Each row is a point on a landscape with many valleys, with its height.
From any point a ball rolls to the lowest of the 2 points nearest to it. It stops when none of these is lower. Distance is the straight distance between rows; heights are no part of it.
k64: [159 139 145 161  94 135 173 114 115  90 100  78 121 144  92 201 131 127
 146 124  80 163 125 195  91  89 129 109 124 107 129 111 121 130 155  91
 138 184 172  73 212 102 135 111 142  58 144 109 144 144 186 133 151 154
 144 131  33]  h=59.5
k239: [153  77  89 117 144  62 140 148 159 143  88 133 143  92 109 128 129 188
 110 132  51  86 134  75 126  81 155 113 145  73 135 157 116 121 113 179
 117 215 126 117 132  83 154 147 178 149 178 133  98 103 110 136  86 159
 122 126 135]  h=31.1
k725: [157 109 127 120 127  60 143 132 176 139 128 132  95 106 129 105 154 185
 150 167  91  70 126  56  99 108 172 122 171 126 126 107 138 112  86 125
 122 145 149 108 141  85 147 116 156 103 159 129  89 135 109 198 114 127
 105  97 130]  h=29.9
k709: [ 82  89 150 118 115 158 125 100 139  95 160 143 131 133  64 136 161  82
 165 179 138 145 117 219 119 162 123 107 147 138 145  92 122 128 121  87
 120  67 157 111 158 184  53 105  72 120 128 157 125 146 169 101 146 159
 116 181 119]  h=40.4
k585: [155 118 106 121 172  89 123 137 164 117 114 142 126 106 148 121 154 166
 125 158  93  99 123  52 128 116 143 125 131 101 159 138 137 137  66 149
 116 178 153 120  94 117 154 144 160 144 127 135  72 121  84 142 117 127
 106 120 134]  h=19.6
k557: [165 147 147  77  84 109 179 148 121 141  82 101 171 189 152  86  95 108
 139 117  87 137 166 174 135 163 178 167 165 181 118 123  71 117 153 175
 144 113  77 110 137 100 194 141 125 119 202 107 155 142 176 185 153 151
 120 121  94]  h=23.8
k306: [ 94  89 135 144 130 137 132 129 155 104 166 102  97  83 111 112 129 108
 144 115 127 123 110 120 122 134  50 111 151 146 118 115 118 137  94 144
 124 131 116 139 106 131  96 110 132 139 109 151 146 133  87  65 128 107
 119 129  86]  h=76.3
k879: [ 82  43 118 138 126 154 126  84 124 112 151 156 120 132  84 104 144  90
 175 155 181 126  90 180 119 154 108 126 143 122 116 113  91 123  90  73
 145  77 115 144 139 201  72  98  72 115  85 153 125 143 130  82 117 151
  89 172 148]  h=30.0
k482: [149 157 123 128 170 129  73 108 124 129 109 140 123 104  96 136 150 161
  92 133 122 100 113 135 158 137 136 117 123  84 126 180 170 129 112 144
 132 162 148 112 118 130 129 156 173 129 123 142 116 121 124 146 126 167
 159 122 137]  h=4.3
k228: [118 113 175  98  93 183  99 126 125 134 159  70 109 112 143 126 133  26
 122  95 156 176 101 170 101  84 115 131  79 138 120 117 149 126 167 132
 143  88 120 130 111 155  86 109  83 127 179 168  94 121 144  81  86 145
 123 185 136]  h=65.2
k891: [ 93 156 151 105 103 153 184 169 167 130 144 137 141 148 128 154  98 103
 140 185 114 147  99 150 165 144  86 130 148 170 168 102 107 131 127 147
 154 125 117 161 124 140 148 130  94 131 120 150 115 138 154  82 165  97
 104 147 113]  h=1.9
k295: [102 149 155  93 107 124 188 178 175 139 160 132 132 140 153 111  85 112
 135 187 118 148 115  86 150 123 124 149 178 180 134  97 115 111 113 181
 141 114  94 145 132 100 148 106 135 121 158 129 125 127 157 110 172  87
 113 104  97]  h=17.4
k869: [155 121 180 146 127 114 103 100 119 131 123 156 118 126 128 162 171 172
 130 160 118  89 110 183 148 102 166 124  91 138 136 106 106 146 108 105
 129 157 195 113 172 160 141 143 159 102 139 112  77 156 146 193 149 156
 149 131 114]  h=10.8
k184: [133 126  69 168 163 126 120 136 178  99 132 130 123 111 112 140 115 196
 116 118 142 137 133  32 121 136  72 120 148  72 158 125 119  96  93  78
  95 152 156 110 122  90  95 135 119 143  85 108 108 101  76 117 153  74
 149 107 114]  h=32.4
k11: [130 135 159 121 147 123 107 111 100 196 123 194 137 141 168 179 112 114
 112 152 138 144 165 177 151  95 199 151  57 131 150  95 135 134 164 133
 130 133 107 157 131 133 167 157 146 124 102 117  95 115 138 111  87 142
 116 146 210]  h=62.2
k196: [110 107  69 130  49 187 137 124 127 132 145 144 121 142 134 117 155  94
 180 142 187 144  86 142  87 140 140 144 143 102 115 118 111 111 161  83
 113  71 127 168 101 193 127 120  90  92 102 124 112 118 162  90  91 127
  89 179 152]  h=69.5
k727: [ 89  97 157 171 162 156 138  98 113 115 127 133 124 146  96 157 135 152
 145 155 140 132 111 147 157 158  52 131 130 126 144 125  94 117  71  76
 135 122 110 143 151 151  96 133  75 152  71 162 133 141 112  75 170 117
 120 140 111]  h=53.5
k106: [128 106  92 103 132  99 159 152 178 160  97 126 155  91 173 188  79 132
  96 172  57 114 143  77 102  90 168 162 114 141 161 119  86 159  92 170
 157 184  80 129 171 104 184 200 146 192 189  98  83 136 143 149 106 147
  95 111 155]  h=42.7
k223: [156 151 143 102 127 120 145 158 178 113 140 109 107  90 157 170  87 124
 137 120  66 146 168 147  77  97 130 120 128 128 162  94 127 171 179 166
 134 184 136 130 127 109 148 151 131 130 140 136  95 137 126  73  76  94
 103 121 111]  h=71.2
k258: [143 130 136  81 139 113 131 158 150 176 125 148 143 107 195 171  99 133
 126 169  64 129 169  81 141  96 166 166 109 173 177 101 132 145 119 173
 159 151 100 140 122 121 165 173 150 182 146 125  85 125 119 134 100 114
  68 118 158]  h=48.7
k175: [143 120 165  66 127 147 101 164 171 133 131 107 102 105 195 125 124 108
 162 113  60 143 165 150 102  92 129 132 128 165 163  97 135 138 142 168
 139 151 145 140  93 155 124 150 132 136 124 178  66 128 107 100  81 109
  92 126  85]  h=68.2
k579: [164 110 129 165  97  99 140 133 130 110 109  96 132 108 110 169 129 158
 130  76  48  99 135 150  80  91  97  87 112  73  96 132 118 137 148 112
 139 228 125  75 185  90 171 156 157 100 134 101 109 141 142 127 103 148
 126 119  63]  h=66.1
k3: [126 127 175  84 109 174  95 155 149 159 143 133 119 145 186 128 125  89
 159 132 108 153 128 172 138  89 120 160  87 146 155  88 138 119 133 113
 143 108 167 151 106 191 124 129  86 132 110 171  60 114 118 104  84 128
  95 157 125]  h=64.5
k964: [140 112 121 161 110  67 145 131 130 180 144 221 165 114 176 132 122 168
  95 137 129 121 132  37 185  94 175 117 117 177 131 116 152 122  99 107
 128 125 120 148 114 111 130 144 153 131 104  96 144  97 131 131 147  70
 121  83 181]  h=56.7
k193: [147 141  69 162  92 118 150 151 199  90 176 149 134  97 142 107 106 154
 160 124 134 125 122  88  54  87 146 104 138 135 134  91 126 139 147  67
  84 143 167 147 104 132  96 130  86 105 104 126  91 146  98 106 101  44
 119 146 130]  h=47.6
k577: [ 71 126 100 108 171 108  81 123  78 133 114 142 124 149 118 120 128 146
  82 142 173  87 113  80 182 161 108 109 143 119 118 182 162  93 133 154
 156 125 130 117  97 137 121  91 149 172 117 134 192 118 118 139 152 134
 193  71 128]  h=74.6
k597: [146 143 125 133 126 114 141  93  72 170 105 202 156 157 171 120 136 134
  97 125 153 110 174 127 188 173 167 148  75 170 147 137 122 140 147 119
 133 109 111 177  71 144 123 128 110 146  96 105 163 113 164 133 155  91
 138 104 212]  h=67.3
k665: [116 175 107 124 149 117  88 100 121 121 128 116  83 100  75 122 161 160
 132 149 130  75 138 117 118 155 119 124 175  91 107 147 181 115 120 136
 133 115 138 131 131 120 126 119 150 117 128 150 149 141 117 183 127 155
 153 115 106]  h=18.7
k199: [110  92 168 173 127 165 126  96 115 112 120  89 136 129  74 151 139  82
 129 135 128 168 102 217 119 141 105 102 112 131 144 103 114 119 118  66
 112 111 124 117 181 154  32 115  96 141 131 161 137 118 150  47 178 139
 125 195  88]  h=49.1
k427: [142 129  83 160 103 145 130 134 114 151 146 183 116 155 171 107 156 110
 171 112 185 153  91 132  90 125 167 153 106  95 116 126 130 131 143  86
 107  98 127 181 102 170 163 138 122  96  79 113 127 110 118 111  79 107
  72 146 178]  h=67.4
k542: [130 132 131  90 110 110 160 148 147 136 195 140 106 130 113  92 161  88
 119 150 152 103 148 112 127 165 137 113 183 187 103 118 147 134 138 176
  93  33 117 144 126 129  97  77 142 111 136 128 164 109 147 136 144 108
 142 133 148]  h=59.2
k373: [122 146 143 106  85  97 159 121 125 135  92 111 119 139  80 127 123 171
 148 142  94  76 150 182 109 131 151 145 193 138 110 115 100  94 147 142
 132 112 129 117 193  94 182  95 126  91 190 145 174 164 154 205 103 147
 142 108  97]  h=62.9
k987: [152 188 133 114 135 135 127 122 134 119 136 125 100 138 124 115 151 140
 125 147 139  95 130 134 129 172 155 123 150 139 142 123 124 152 123 128
  96  96 157 125  98 120 131 111 140 104 121 132 127 150 143 175 141 132
 143 117 152]  h=29.2
k714: [139 149 191  47 115 173 102 170 140 152 142  94 116 158 171 122 141  50
 131 117 130 170 131 192 121  98 159 146  85 151 166 102 145 106 185 148
 145  86 157 117 117 151 101 114  98 123 157 180  74 103 170 122 125 134
 130 162 112]  h=60.0
k576: [153 135 144 157 127 122 112 116 145  98 103  95  90  86  88 147 132 150
 143  98  74 105 121 153 105 128  89  89 157  95 114 131 150 127 116 141
 127 175 125 121 154  83 127 141 156 112 128 127 126 124 115 102 114 145
 131 137  59]  h=69.1
k96: [134 124 103 179 193 135 128 114 121  78 107 151 127 159  97 152 133 202
 178 121 147 143  96 105 104 140 106 130 115  74 137 145 135 118  83  64
 108 114 165 107 133 109 125 161  73 155  80 116 115 152  61 143 110 114
 118 138 144]  h=69.3
k509: [116 123 187 104 126 146 154 120 169 112 113 102 113 156 133 126 183 131
 190 167  95 126 136 157 115 154 111 133 167 148 142  71 126 121  64 124
 139  97 136 137 126 129 114 127  95 116 121 186 109 132 104 147 145 135
 106 106  62]  h=53.9
k909: [ 86  52  72 155 128 140 119 102  98 111 142 159 122 125 135  99 126 103
 156 113 220 144  87 103 116 132  81 137 132 100  99 135  95 123  99  79
 148 118  99 181 107 200 111 106 112 118  69 141 128 117  99  65 100 129
 106 136 145]  h=17.5
k616: [109 124  79 113 183 103 106 151 137 116 114 138 155 154 168 108 133 148
 117 156 158 152 101  10 134 139 153 140 114  92 150 110 154 112  58 136
 119 130 174  79  82 101 157  95 148 171 125  94 126 123  80 135 141  80
 134  84 134]  h=51.7
k473: [174 180 153  89 140 115 147 156 123 140 146 122 126 121 151 184  92 120
 103 135 104 153 165 141 116 124 174 117 128 125 165 119 137 187 168 169
 118 126 109 126 122  90 145 136 166 123 145 120 117 130 149 103  87 140
 105 129 156]  h=74.1
k839: [102 101  47 161 137 133 106 140 130  91 120 122 140 118 111 115 130 168
 119  97 215 177 104  20 128 149  68 136 130  76 114 128 140  93 110  67
 100 124 155 101 106 127 124 122 124 157  91  88 142 113  51 115 122  94
 152 113 129]  h=39.4
k750: [126 115  87 184  85 190 111  85 111 103 111 125 137 129  94 141 152 115
 171 118 198 168 108 146  78 150 113 132 129  95  92 115 100 124 127  32
  96  87 110 164 130 157  77 143 105 102  83 123 107 129 141  98 128 151
 115 181 151]  h=71.8
k312: [ 98 100 128 134 111 158 102 107 119 134 163  97 107  90 131 118 111  55
 116  79 186 168 109 139 139 104  87 138  79 116 106 132 127 154 149 122
 151 117 104 151  95 149 111 128 107 129 148 144 123 126 104  58  77 156
 135 170 158]  h=69.2
k683: [107 122 195 150 122 156 165  99 145 118 107 115 146 156 118 174 150 151
 154 171  91 128 105 187 157 139  82 135 124 149 158 100  94 146  67 112
 148 142 122 136 167 132 133 154  94 146 118 172 125 130 126 108 176 135
 122 122  75]  h=48.0
k762: [ 75 147 150 164 165 165  92  85  83 108 123 120 116 138  46 112 105 150
  95 146 152 112 129 166 157 145 100 119 140 126 125 195 143 111 190 120
 145 161 107 111 157 152 128 115 123 153  98 155 161 134 164 169 174 144
 164 122 137]  h=74.5
k82: [161 107 153 111 121  89 143 119 159 124  78 113 107 132 138 151 166 173
 162 154  82  66 123 136 112 113 160 112 145 122 153  93 100 136  77 129
 129 162 164 128 169 133 155 150 148 109 159 138  68 159 135 201 123 166
 108 117  87]  h=23.4
k504: [167 147 159  44 137 143 111 163 123 182 121  82  93 160 178 102 157  74
 136  98 130 143 170 145 112 124 170 142 122 164 136 129 141 146 155 175
 102  67 124 125  86 137 104 118 132 114 146 160  86 112 150 143 127 133
 127 138 121]  h=54.5
k605: [131 147  85 146  87 134 130 156 176 111 150 161 123  80 131 158 100 129
 149 122 130 147 137 155  86  95 118  98 128 136 140 100 118 145 166  88
  79 145 150 182 117 157 103 136 118  81  99 111  82 120 133  76  77 108
 120 146 146]  h=50.9
k999: [162 124  87 126 140  61 130 150 183 104 135 121 126  53 110 113  99 176
 102 109  86  99 147  75 100  80 131  99 137 112 122 155 136 139 141 153
 117 212 126 129 132  64 117 140 173 109 141 125 113 104  93 106 113 118
 152 106 116]  h=38.8
k315: [109 105 118 124 145  86 111 110  89 170 107 182 138 151 160 115 169 166
  83 152 134  80 139  59 192 150 149 125 142 144 121 154 163 103  90 162
 169 117 140 116  98 108 119 102 165 169 138 107 181 114 118 163 158 105
 165  58 134]  h=77.3
k4: [158 135 129 115 158 125  93 109  75 151  92 116 151 133 117 134 141 157
  85 117  87 100 140 138 154 132 197 143 113  64 127 183 141 141 143 194
 149 169 120  86 114  87 158 146 180 156 178 140 138 108 153 151 120 175
 143 120 147]  h=21.2
k844: [ 94 155 143  83 114 154 171 126 162  94 172 141 106 156  90 113 159  85
 147 193 136 120 145 185 117 188 130 115 160 150 140  98 112 138 167 125
 114  62 155 122 140 164 110  83  76 119 144 151 124 139 166 149 168 145
 137 158 111]  h=48.8
k561: [159  94 133 116 133  83 133 128 126 189 123 197 156 109 183 151 147 149
  88 137  98 120 162  75 177 115 181 132 104 161 155 131 143 159  89 148
 132 135 130 143  94 125 137 164 159 150 124 107 104 115 114 143 112 110
  88 112 176]  h=53.4
k415: [141 154 173 175 121 159 140 108 107  90 110  79 119 146  75 181 149 111
 122 138 104 168 129 213 105 129 131 115 129 115 142  92 131 118 141  88
 117 141 155  98 196 106  70 116 125 106 147 148 162 122 172 101 205 140
 154 169  47]  h=55.2
k705: [ 71 106 123 146 181 123  84 111  62 113 119 148 137 141  94 107 101 107
  89 125 196 110 118 124 193 156 100  93 129 138 121 200 131 102 173 132
 141 144  94 132 120 159 112 105 129 149  97 133 202 125 143 144 148 156
 181 108 173]  h=71.4
k370: [126 157 161 115  82 157 174 128 115 130 114 114 164 178 156 119 122  96
 109 131  91 147 107 211 141 137 164 164 109 162 134 112  88 144 136 156
 163 160 107  89 173 134 200 157 125 143 185 120 131 155 188 174 181 152
 132 119  91]  h=34.7
k92: [152 102 111 112 102  74 189 164 174 156 110 119 162 105 178 140  61 150
 114 120  54 109 122 104  83  77 170 134 123 133 133 115  77 145 115 159
 138 190 101 111 179  65 170 154 157 143 187  98 100 147 145 143  98 137
  98  90 125]  h=36.1
k68: [ 72 115  93 125 138 109 121 130 111 122 183 119 103  95  93 101 147  90
 110 132 194 106 113  76 144 162 110 107 169 164 106 127 150 135 119 144
 114  60 112 136 141 158  91  77 140 121 123 134 188 130 124 131 128 124
 155 141 161]  h=63.4
k460: [113 108 116 132 110 152 147 146 160 108 162 151 129 155 170  95 118 150
 216 118 136 159  88 122  88  81 142 169 131 153 132  96 135 108 106  99
 119  68 163 139 100 156 138 132  58 143 104 123 123 144  43 134  96  54
  43 157 121]  h=62.5
k107: [130 125 156  77  77  92 203 155 160 126 135 139 126 156  93 112 130 122
 149 170  89 114 147 171 113 151 144 132 206 171  95 109 101 118 164 171
 137  79 124 120 184  89 169  83 141  91 190 129 156 138 161 173 139 139
 130 109  87]  h=59.1
k226: [ 89 103  67 129 139 102 100 143 121 117 147 144 150 110 162  85 117 141
  93 115 203 153 117  27 154 120 113 125 103 110 112 100 139  98  81 102
 109 132 156  96  67 146 129 100 133 160 117 109 143 107  44  91 106 100
 154  80 123]  h=45.4
k888: [131 150 160 129 168 130 118  75 101 112 129 145 111 185 165  68 143 142
 165 152 123 113 117 118 126 195 151 175  76 146 133 121 128 133 123 120
 147  86 167 116  97 149 155 127  76 165 113 108 148 166 112 201 169  98
 128 105 176]  h=48.6
k402: [143 144 104 147 147 122 152 137 195 101 134 130 136 110 163 147 115 191
 151 149  93 121 133  58  95 120  94 133 123 120 177  99  95 121  72  91
 116 158 152 144 117 103 118 159  77 149  99 134  88 139  98  99 162  56
 115 126 109]  h=24.4
k617: [127 159 117 103  89 165 105 166 142 144 155 136 113 105 146 158 100  88
 138 124 125 172 145 180 107  95 141 118 120 132 157  81 144 146 210 135
 112 121 157 157 128 169 107 136 122 107 132 118  85 124 151  66  35 132
 112 163 162]  h=54.7
k984: [123 147 133 154 184 143  93  70  81 117 126 164 120 166 125  83 146 157
 125 133 157 101 113 121 145 179 139 141  91 102 113 161 137 117 143  94
 131 107 169 116  87 148 136 117 100 145  88 133 150 146 100 179 137 128
 170 113 183]  h=53.1
k765: [168 149 129  99 146 103  94 104  61 148 114 115 127 132 119  91 156 167
 100  89 109  67 174 134 161 146 182 128 120 119 101 177 163 141 150 192
 127 105 105 124  98  96 116 117 167 139 165 114 197 102 147 161 142 156
 145 115 124]  h=33.1
k788: [126 122 154 195 131 161 103  93 108 120 115  69 104 110  85 131 127  82
 125  85 109 147 116 163 112 151  67 115 120  99 105 124 159 123 114  88
 133 121 108 105 184 120  42 129 116 154 132 143 149 120 126  68 170 155
 133 198  68]  h=54.9
k322: [150 136 197  63 138 113 132 147  95 144  72  62 149 193 148  84 116 109
 163  95  99 137 164 157 116 141 160 142 147 171 123 142 101 109 145 190
 127 113  73 101  91  84 179 123 106  89 180 141 150 133 153 155 129 140
 138 132 119]  h=34.6
k848: [155 128 119 145 170 137 122 124 139 106 129 154 128 147 158 121 123 153
 170 123 138 149  91  97 103 121 147 151  90 103 151 128 126 138  76 101
 107 124 170 136  92 155 168 153  90 141 100 122  94 150  59 134  95  91
  68 159 146]  h=66.0
k900: [ 96  90 136 110 116 164 167 149 146 110 156  58 102 117 119 128 122  64
 143 100 142 151 104 125 116 138  57 114 140 138 143 120 116 145 134 178
 133 105  98 143 109 152  91 107  77 138 136 154 138 133 132  31 124  97
 102 161  89]  h=79.2
k197: [137 161 121 120 175 130 117 102 124 103  97 136 138 176 164 108 147 157
 137 183 101 100 115  72 129 184 160 167 120 124 152 140 117 135  72 139
 159 125 157 103 100 116 174 144 119 163 130 113 125 169 122 194 170 108
 128 101 160]  h=43.2
k583: [127 129  79 162 176 155  74  95  97 104  99 163 142 145  92  97 137 143
 123 119 197 154 102  99 146 158 110 123 113  62  94 186 164  82 125  82
 131 130 160 137 108 166 107 159 114 119  71 130 142 133  82 164 109 162
 169 126 167]  h=51.9
k289: [ 96 121 130 138 151 111 110 150  75 124 155 136 128 114 117 125 116  82
  88  91 168 130 107 110 176 139 106  92 128 145 106 174 148 154 143 155
 133 104  71 133 114 142 114 110 151 130 122 121 206 113 124  96 121 149
 148 141 164]  h=67.7
k262: [157 131 134 106 105  90 137 130  99 162  80 105 159 152 104 107  99 183
 129 115  91  71 158 128 129 117 183 136 189 141 101 149 103  84 134 172
 117 100 106 119 151  77 181 109 159 102 207 108 185 154 142 190  94 136
 120 118 120]  h=66.2
k541: [161 130 141  92  87  99 191 169 166 167 127 136 157 116 178 130  66 128
 129 140  80 145 131 100 122  92 171 163 164 175 117 109  98 116 116 183
 147 140  77 139 152  63 161 143 166 121 189 110 128 131 163 131 124 111
  92  86 106]  h=28.6
k676: [ 96 147 119 145 132 146 153 158 162 126 138 155 141 114 151 158  92 150
 141 153 127 147 121 104 139 123  68 137 122 141 169 105  91 117 103 110
 130 149 117 174 108 132 143 149  94 142  87 135 103 122 123  68 141  70
 120 129 126]  h=15.8
k929: [150 152 105 128 113 119 136 139 108 190 136 208 133 149 169 138 148 105
 124 132 163 138 148 146 157 136 175 136 102 135 135 115 130 132 153 105
 106 100 113 187  94 154 139 133 133 102  79 113 130  96 153 114 107 105
 103 134 215]  h=65.1
k212: [103 108  91 176 136 159  98 134 142 119 109 122 147  84  96 123 106  98
 107  68 180 202 160 120 152 128  53 112 122  86 113 157 132 115 163  97
 114 168  91 177 139 138 101 174 136 120  88  95 135  92  87  87  97 158
 151 146 170]  h=35.4
k423: [ 92 163 159 163 121 159 117  78  88 125 118 109 113 152  94 112 129 174
 108 137 107  96 114 202 140 138 144 152 136 128 118 151 106 131 169 135
 143 163 125  95 173 120 173 123 140 147 154 151 150 136 177 193 173 158
 154 100 100]  h=77.2
k914: [159 124 100 144 109  79 132 144 214  82 154 126 101  62 110 129 103 177
 127 132 103  77 141  99  64  92 121  84 139 142 125 117 145 156 132  97
 110 186 155 139 134  91  73 129 120 108 111 133  79 127 105 119 131  86
 162 122 111]  h=43.7
k770: [ 88 101 132 180 130  90 137 144 154 131 172 209 148 103 130 127  96 171
 124 160 155 118 109  71 160  94 115  98 143 172 114 130 118 105 119  91
 124 160 114 152 134 126 138 132 156 107  87 108 135 109 116 135 136  95
 148  78 176]  h=59.6
k93: [ 80  49  65 177 104 159 104  96 132 115  90 133 156  82  99  88 126 102
 147  74 200 172 133  99 135 138  46 131 126 112  92 156 103 132 137  84
 144 147  76 186 148 174  78 139 131 128  82 106 125 105  92  70 116 162
 133 173 138]  h=27.8
k584: [133 146  85 183 109 131 118 123 166  96 119  96  85  64  90 140 107 130
 137  64  88 128 148 109  87 154  54  91 174 110 107 134 157 135 138 133
 109 146 123 145 170  95  56 136 136 131 121 112 141 115  95  78 133 127
 140 153  78]  h=71.9
k168: [147 113 107 150 107  91 147 150  77 168 107 139 197 159 140 125 106 164
 111  83  77  84 129 122 136 111 160 134 170  93 103 148 109  92 101 159
 154 121  77  83 142  70 189 132 179 135 177  95 190 143 154 169  83 142
 114  96 116]  h=69.4
k313: [108 133 143 144 106  97 155 154 140 140 171 170 130 111  98 148 100 152
 102 150 137 107 110  98 161 118 136  93 175 178 109 152 127 140 140 131
 116 114 111 133 164 102 133 104 184 108 122 119 180 122 146 140 150 121
 137  88 160]  h=62.6
k516: [181 136 125  88 141 140 107 106 101 162 140  86 101 151 164  65 180  82
 110  79 169 106 166  99 131 148 174 135  95 153 112 140 151 160 128 121
  89  63 142 126  58 164  96 106 126 139 135 123 122 120 122 163 131 121
 132 135 159]  h=48.5
k738: [161 137 132 150  86  85 165 150 116 115 128 103 146 120 122 194 109 123
 118  98  80 125 120 159  95  72 136  79 100 106  96 139 131 174 176 100
 130 190 133  61 185 117 161 132 188  77 116  75 114 153 170 150  92 172
 124  95 105]  h=63.3
k871: [139 137 161 165 152 134  78 113 113 119 115 117 143  91  79 175 127 136
  78 107 104 154 121 172 132  94 116 111  70  67 114 157 174 123 144 108
 133 206 146  80 166 107 139 169 173 118 117 115  97 121 125 124 129 162
 153 148 121]  h=19.8
k117: [141 176 157 138 156 159  80 117  92 113 126  68 116 102 100 107 131 106
  73 109 140 125 125 186 118 139 152 133  76  94 135 140 134 131 150 139
 123 145 132 108 125  87 117 112 145 127 162 164 115 126 155 137 150 144
 170 167 126]  h=38.7
k854: [164 129  97  95 159  99  97  87  65 163 126 108 109 125 150  66 188 114
  80  81 151  76 179  92 175 151 160 122 104 134  94 167 191 139 113 165
 121  71 145 131  68 150  79 104 137 149 139 115 187 100 102 158 143 145
 160 106 136]  h=41.8
k10: [117 136  92 143 171 164  59  83 127 127  86 141 143 122  65 128 124 148
 110 116 179 171 133 129 166 142  60 123 134  62 108 216 210  52 128 110
 145 159 148 145 138 180  83 166 111 151  77 135 142 113 113 156 145 157
 179 129 131]  h=47.3
k167: [154 156 203  95 148 140 105 120 107 123  88  57 121 153 146  89 140 105
 123 118 107 125 149 183 120 132 173 152  93 121 143 130 107 118 128 173
 137 142 122 104 103  84 155 119 136 111 179 174 112 126 160 158 151 151
 143 140  99]  h=43.6
k696: [125 121 133 152 117  97 145 158  84 139 155 141 164 125 115 145 107 155
  92 107 108 107 116  90 147 111 129  95 166 124  93 171 138 132 136 158
 154 132  80  96 148  77 166 123 196 124 136 109 208 110 146 135 127 142
 124  78 120]  h=65.8
k864: [109 116 110  72 125 124 150 160  87 188 138 130 133 171 201 118 141  64
 127 100 200 114 138  64 171 106 111 151  97 187 140 133 132 118 126 144
 127  62 119 141  52 173 108  74  63 158 130 122 147 122 135 124 148  98
 121 107 165]  h=85.0
k318: [108 158 157 132 135 128 113 135 121 148 141 147 123 125 129 194  93 102
 123 144 133 188 150 211 107  69 158 130  75 108 149  85 138 138 200 119
 107 152 113 134 152 134 159 151 146  95 101 110  88 123 148  79  81 142
 121 152 178]  h=58.8
k214: [120 146 138 116 116 156 151 142 166 108 158 123 114 153 143 122 157 120
 185 160 132 142 108 119 100 147 118 130 151 143 136  80 132 127 101 101
 115  58 162 125  93 155 126 119  73 120 101 146 114 157  97 145 132  96
  83 137 106]  h=58.7
k457: [ 92  91  91 120 127 140 101 118 124 118 141  86 107  89 130 108 132  85
  97  75 181 145 108  83 159 127  44 133 113 115 100 141 139 148  97 139
 137 130 130 144  76 153 100 114 124 151 141 126 134 121  64  66 103 159
 159 132 106]  h=72.8
k971: [137 165 139  69  99 109 178 128 146 121 163 146 106 147  92 101 148 114
 119 175 102  93 178 177 130 184 152 131 162 171 109 112 111 156 193 166
 102  75 142 129 149 129 122  67 133 123 158 117 149 117 181 171 173 138
 143 119 125]  h=54.4
k797: [161 165 182 158 130 146 103 115  83  98 132  75 129 101 100 154 138  89
  85 106 101 176 130 172  89 125 116 116  78  74 119 118 150 130 139 112
 150 176 130  66 159  71 137 128 150 109 136 139 119 135 155 117 138 139
 145 170  96]  h=30.1
k135: [125 101  78 184 154 176 122  99  88  78 104 151 127 164 109 122 144 149
 182  97 211 176  80 137  80 136 126 152 128  72  97 149 108 124 122  72
 108 101 128 155 137 123 134 155  92 119  71 119 133 142  87 129 111 128
 110 134 156]  h=72.2
k546: [154 177 135  84 135 130 143 139 135 141 107 116 128 154 174 113 134 122
 121 161 115 107 141 110 150 169 159 168 136 171 151 123 111 141  95 158
 140 117 118 135  86 114 158 136 124 139 142 122 112 146 161 164 173 121
 131 115 149]  h=36.7
k704: [108 135 164 147 110 163 144 107 128 135 103 147 156 152 147 164 125 142
 112 178 101 131  84 195 155 137 121 169  99 174 142 125  83 145  84 131
 163 152 132 131 170 152 188 180 102 143 149 126  93 156 153 160 181 142
 139 110 118]  h=41.9
k469: [109 107 102 180 154 150  88 137 138 109 108 141 140 106  59 143 114 139
 115  99 159 153 151 115 173 130  30 105 150  85 121 191 169  76 138 103
 120 174 110 155 163 151  81 151 129 147  79  94 147 108  92 124 142 145
 142 132 129]  h=42.0
k444: [ 92 105 118  69 126 136 151 191 123 165 173  78 115 128 166 116 115  58
 137 100 172 138 118  83 149  93  85 130 141 185 129 123 133 132 140 188
 123  74  95 140  83 158 102  85 107 142 148 141 137 115 121  74 113  99
 113 122 123]  h=82.4
k190: [174 158 150 131  79 111 155 137  86 125 146 118 144 153 110 154 128 118
 117 114  99 114 130 196 115 121 157 110 127 131  95 141 115 167 189 147
 125 138 141  76 189 118 162  96 185  87 157  87 169 141 192 173 139 162
 143 110 102]  h=66.6

Where does a ball stop that starts at each point below?
k984 | k482
k617 | k585
k262 | k909
k444 | k482
k68 | k909
k696 | k891
k175 | k482
